A landscape with many peaks, sampled at points; each row gives a point and its height.
A climber steps from a point to the highest of its 2 nearest points, and stops where none of them is higher. Distance is the straight distance between rows; heights are no part of it.
Z248 (h 224): [136 108 136  84 132 156 106  91 155  77 104 123  87 152 153 125 169 107
 102 145 165 101 120]
Z933 (h 165): [117 140  99  86 138 137  98 130  89  95 113 107 122 149 149 131 181 119
 111 148  68 138 157]
Z820 (h 336): [135 140  88 146 132 143 135 152 129 137 157 177 114  81 110 166 122  89
 153 130  62 127 188]
Z868 (h 346): [158 133 112 137 129 135 119 134  91 149 137 127 101 119 144 185 164 131
 181 119  92 128 122]
Z536 (h 237): [141 191 124 102 132 163 119 198 164 163 129 124 126 141 148 123 106 127
  87 173 172  63 120]
Z297 (h 294): [138 120 139  89 167 168 137  69 160  60 107  76 123 122 133 146 148 129
  96 157 108 125 156]
Z626 (h 532): [ 81 119 143 121 137 117 156 158  32 139  65 112 122 154 141  95 136 124
 139  96 148 144  51]
Z584 (h 390): [116 107 154 129 123 136 159  82 172 100  71 100  88 138  75 127 126 135
 138 122 206 155  63]
Z200 (h 217): [156 180 109 115 159 181 122 190 143 153 170 113 155 107 141 138  76 101
 112 167 155  51 136]
Z265 (h 503): [ 90 133 138 148 103 139 136 125  30 175 106 135 199 126 141 109 128 163
 130 116 149 175 101]
Z412 (h 790): [129  91 156 125 102 107 123 104 109 127 127  68 120 157 126 166 180 145
 128  74 155 150 120]
Z216 (h 676): [159 162 154 155 104 139 115 161 177 151 116 140  89 117  95 125 113 149
 154 153 167 137 108]
Z712 (h 189): [109 129 121  74 106 140 111 145  79 102 107 121  82 152 157 128 200 105
 111 125 113 156 149]
Z566 (h 655): [127 139 170 146  92 118 149 130 163 151 129 126 108 114 112 127 112 158
 152 132 207 150  72]
Z744 (h 423): [122 134 133 139  95 129 120 119  46 155 117 125 167 131 141 115 176 178
 125 117 131 195 157]
Z594 (h 348): [140 146  98 117 117 146 101 108  51 134 107 159 160 125 158 121 170 163
 125 144  94 170 181]
Z922 (h 274): [152 111  99 142 159 108 112 103 157 115 161 182 152 100 110 143 118 123
 138 110 103 109 214]
Z490 (h 708): [133 140 178 164  84  95 191 146 138 124 135 145 110 118 136  98  96 105
 153 133 135 147  68]
Z581 (h 421): [141 140 148 167 100  93 180 141 142 185 145 121 117 106 134 170  92 121
 175 107  95 116  95]
Z641 (h 279): [152 121  73 130 134 127 102  88  59 157 105 175 171 124 129 136 147 158
 148 104  97 150 191]
Z565 (h 305): [148 140 103 136 157 144 119 131 159 106 175 175 131  87 127 134 110  97
 131 150  83  98 186]
Z81 (h 208): [ 96  99 127 155 137  88 144 100 110 124 160 128 173 122 113 123 107 139
 146 105  87 158 124]
Z205 (h 269): [119 155 114 106 153 136 143 121 162 118 136 141 157 170 174  97 157 122
 105 186 145  59 110]
Z487 (h 663): [121  95 163 170 109  97 183 155 109 105 111 161 130 124 166  76  96  91
 149 109 105 144  53]
Z961 (h 207): [127 104 140  79 110 140 132 112 118  87 127 147  75 142 188 109 185  86
  92 119 141 131 146]
Z832 (h 679): [ 82  96 131 132 178 145 136 142  23 155  98 168 168  87 157 118  83 144
 125 105 114 139  78]
Z460 (h 508): [142  92 157 178  80 103 153 139  82 150 138 149 163 133 165 126 143 144
 136 104 118 166 105]
Z910 (h 239): [143 108 120  85 137 169 108  72 166  98  67 140  60 141 124  97 148 123
  80 130 196 138 121]
Z802 (h 440): [166  98 139 114 129 124  72  98 155  88 132 136 169 161 167  99 140 143
 104 154 126  97 154]
Z340 (h 380): [105 124 121 160  95  86 183 129 113 192 149 152 158  99 134 173  80 134
 144  81  83 123 129]
Z863 (h 593): [121 120 154 112 110 142 140 126 141  80 163 108  95  95 133 132 170 123
 132 150 139 171 147]
Z882 (h 621): [127  79 148 178 101 103 146 117 128  89 118 145 139 149 135  82 130  94
 152  98 126 165  60]
Z609 (h 299): [180 156 144 129 117 122 127 149 141 167 138 102  81 114 154 186 146 134
 184 124 130 102 130]
Z397 (h 465): [140 159 122 158  87 114 152 179 115 191 136  94 109 112 125 185 111 111
 170 123  85 140 147]
Z876 (h 251): [ 96 128  95  62 150 160 115  99 169 117  74 127  62 146 107  88 121 116
  63 150 190 119 136]
Z660 (h 739): [159 125 131 137 131 151  82 129 162  94 144 122 117 123 106 142 132 113
 154 163 129 114 128]
Z346 (h 743): [164 156 151 134  76 121 135 156 171 152  94 163  52 135  96 103 117 129
 134 130 199 139 119]
Z835 (h 268): [180 184 143 119 154 136 119 140 171 150 130 120  79 113 139 142 136 139
 157 140 117  86 127]
Z856 (h 472): [133 102 135 179 160  95 156  80 147 134 138 179 160 100 134  96  88 136
 159  95 111 125  72]
Z580 (h 137): [104 117  83  80 155 137 102 136  81 101 138  95 184 172 150 139 143 123
 102 164  78 100 184]
Z404 (h 150): [ 97 101 118  82 148 147 110 134 119  81 163  71 179 155 146 152 136 113
  91 173 127  98 184]
Z749 (h 520): [144 150 150 148  66 110 135 187 130 146 146 104 102 138 118 143 139 102
 131 121  90 148 155]
Z149 (h 601): [138 114 172 141  65 110 118 143 156 137 153 123  90 159 109 132 135 104
 133 104 171 146 125]
Z11 (h 577): [135  93 147 157 106 114 145 107 130  78 117 120 102 134 133  89 175 111
 137  95 132 168 104]
Z453 (h 313): [154  90  80 122 174 128  90  86 100 112 126 132 141 125 124 176 151 137
 151 114  80 105 172]
Z19 (h 198): [147 172 125 109 146 157 129 199 135 124 176 108 133 118 147 141 108  81
 120 158 102  67 150]
Z986 (h 483): [151 111 150 164 111 110  91  90 178  95 124 104 147 154  91  86 135 148
 112 110 148 152 119]
Z550 (h 586): [ 87 105 143 117 172 135 132 167  28 120  72 129 127 116 147  98  94 119
 143 109 115 137  56]
Z528 (h 654): [125 132 158 156 104 117 176 135 142 117 160 132 105  96 125 126 134 117
 164 144 119 167 110]
Z496 (h 547): [138  98 153 131 120 135 138  79 142  60 137 112 118 109 141 101 177 139
 110 122 133 170 146]
Z994 (h 623): [137  96 155 113  92 115  89 105 137 126 143 112  77 168 119 139 160 109
 109  82 175 130 143]
Z914 (h 320): [149 122 103 103 187 145 122  67 156  74 131 128 135 117 167 122 150 134
 116 159  93  87 149]
Z318 (h 77): [ 94 173  94 147  94 131 156 122  59 204 114 168 172  97 116 143 104 140
 157 106  99 164 138]
Z654 (h 769): [115 129 169 147 133 107 163 102 144 155 162 112 142  92 135 147 103 171
 158 122 161 132  81]
Z242 (h 38): [127 116 157 167 144 101 211 134 100 167 136 169 132  83 171 118  87 123
 138  90  89 118  78]
Z136 (h 486): [ 86  93 148 110 136 104 172 135  65 127  93  82 106 138 130 155 142 128
 162  96 147 151  47]
Z342 (h 236): [108 130 119  71 126 153 115  99 153 116 126 132  32 138 107  99 116  68
 102 139 193 107 157]
Z213 (h 622): [154 155  96 140 185 170  88 147 169 130 148 159 161  98  83 113  75 135
 112 166 137  79 162]
Z132 (h 160): [ 89 119 132  81 137 148 128 141 151  78 165  90 166 160 139 109 129  90
  70 170 165  86 156]
Z959 (h 482): [101 143 138 135  90 108 159 175  48 162  85 128 117 146 134 125 121 119
 169 106 120 164  59]
Z894 (h 235): [163 170 131 114 161 134  97 120 177 131 105 140  94 128 122  99 147 174
 117 157 135 115 117]
Z667 (h 277): [129 141 126  85 190 179 119  99 180  82  99  67 132 140 107 135 119 142
  76 164 141  94 136]
Z134 (h 170): [ 81 135 122  77 131 147 139 170 136 106 171  91 121 170 142 131 147  55
  93 150 170  70 137]
Z32 (h 253): [113 168 110 113 127 145 133 168 170 153 132 145 151 182 155 108 136 111
  87 179 193  56 108]
Z534 (h 47): [ 88 115 127 126 148  96 185 142  70 164 121 190 133  66 153 145  56 122
 122  84  88 130  92]
Z343 (h 110): [100 182  96 135 107 132 112 128  77 193 129 110 159 116 112 157 134 150
 158 113  98 171 162]
Z193 (h 242): [122  87  94 146 152  93 130  90 122 117 157 148 170 106  93 139 123 143
 149 109  92 154 202]
Z631 (h 213): [148 155 110  94 152 129  91 174 171 146  92 146 102 150 133  97 131 195
  73 151 139 114 118]
Z603 (h 182): [118 160 139  87 122 148 129 181 151 101 161 111  94 132 148 133 132  74
 113 167 144  87 148]
Z144 (h 405): [150 106 123 186 111  99 162 109 123 171 152 177 159 100 136 150 104 139
 144  96  93 130 153]
Z328 (h 536): [136 130 125 179 149  98 136  85 175 158 141 170 158  98  96 116  81 168
 155 113 131 117 104]
Z875 (h 181): [ 90 126 137 141 104  87 144 138 103 142 163  86 154 133 118 138 136 153
 138 109  96 177 138]
Z309 (h 367): [138 123  90 160 111 110 162 131 132 157 133 205 132  89 113 174 126 108
 148  91  84 136 180]
Z82 (h 467): [137 129 135 123 139 135  78 122 192  98  95  97 110 159  59  99 130 137
  95 132 168 129 120]
Z58 (h 518): [135 155 129 112 153 150  65 165 174 109 130  94 133 150  76  97 108 130
  80 145 156 101 136]
Z892 (h 250): [121 120  63 124 155 139  88 110  89 150 103 108 142 129  90 187 147 139
 174 103  83 139 159]
Z407 (h 628): [145 130 122 165 155 108 110  87 184 133 145 141 165 106  82 102  96 193
 135 140 135 139 153]
Z395 (h 537): [111 115 168 158  99  92 118 127 171 110 149  85 131 152  81 127 119 120
 137 109 146 149 107]
Z79 (h 411): [108  85 159 132 127 122 161  85 144  93  99  66 122 143  91 155 116 124
 147 110 153 146  57]
Z354 (h 606): [155 151 123 140 174 167  77 163 167 109 161  95 137 119  74 126  97 105
 131 148 140  86 143]
Z979 (h 420): [114 129 109 149 107 113 127 148  71 167 110 129 130 141 118 161 136 129
 186 103  93 152  85]
Z669 (h 455): [176 114 162 177  84 117 147 124 122 154 165 157 150 109 162 145 135 154
 137 118 113 143 141]
Z561 (h 578): [100  90 131 172 113 128 148 145  39 168 123 169 185 109 164 131  98 150
 140 118 119 164  88]
Z18 (h 460): [172 164 151 139  93 125 129 172 137 155 157 107 115 131 148 152 131 115
 108 132  64  97 177]
Z393 (h 490): [151  91 145 130  91 127  69  96 169  75 130 129 143 157 131  85 144 122
  92 121 159 140 154]
Z431 (h 197): [103 107  75  81 143 131  97 159 175 127  87 151 114 172 141  91 131 170
  41 148 168 119 116]
Z316 (h 292): [142 158  99 106 189 139 120  98 168 106 131 162 141 135 182 106 138 124
 118 179  99  56 119]
Z526 (h 378): [169  95 115 121 142 114  89 100 110 104 145 148 154 144 170 133 150 141
 134 137  79 111 175]
Z501 (h 149): [110 154 114 116 116 121 107 160  98 149 156  79 147 123 116 154 145 147
 129 121  88 159 189]
Z7 (h 764): [158 128 112 147 159 142  67 117 174 118 143 149 169 114  89 101  92 169
 112 168 140 120 170]
Z717 (h 678): [127 147 148 126  95 117 119 131 163 135 117 127  49 150  77 112 128  95
 142 110 208 135 129]
Z907 (h 263): [106 139 110  67 176 168 129 101 184  91  66 100 113 166 119 104 133 130
  48 152 171  99 122]
Z69 (h 444): [ 86 114 130 115 134 113 169 113 112 118 104  36 107 134  95 180 142 121
 176 105 120 155  87]
Z618 (h 60): [ 69 158 102 130 115 132 171 134  49 185 105 190 154  78 130 129  71 123
 136 107 105 156  96]

Where does a climber stop that starts at each point below?
Z132 -> Z914
Z922 -> Z832
Z631 -> Z832
Z712 -> Z914
Z534 -> Z832
Z641 -> Z832
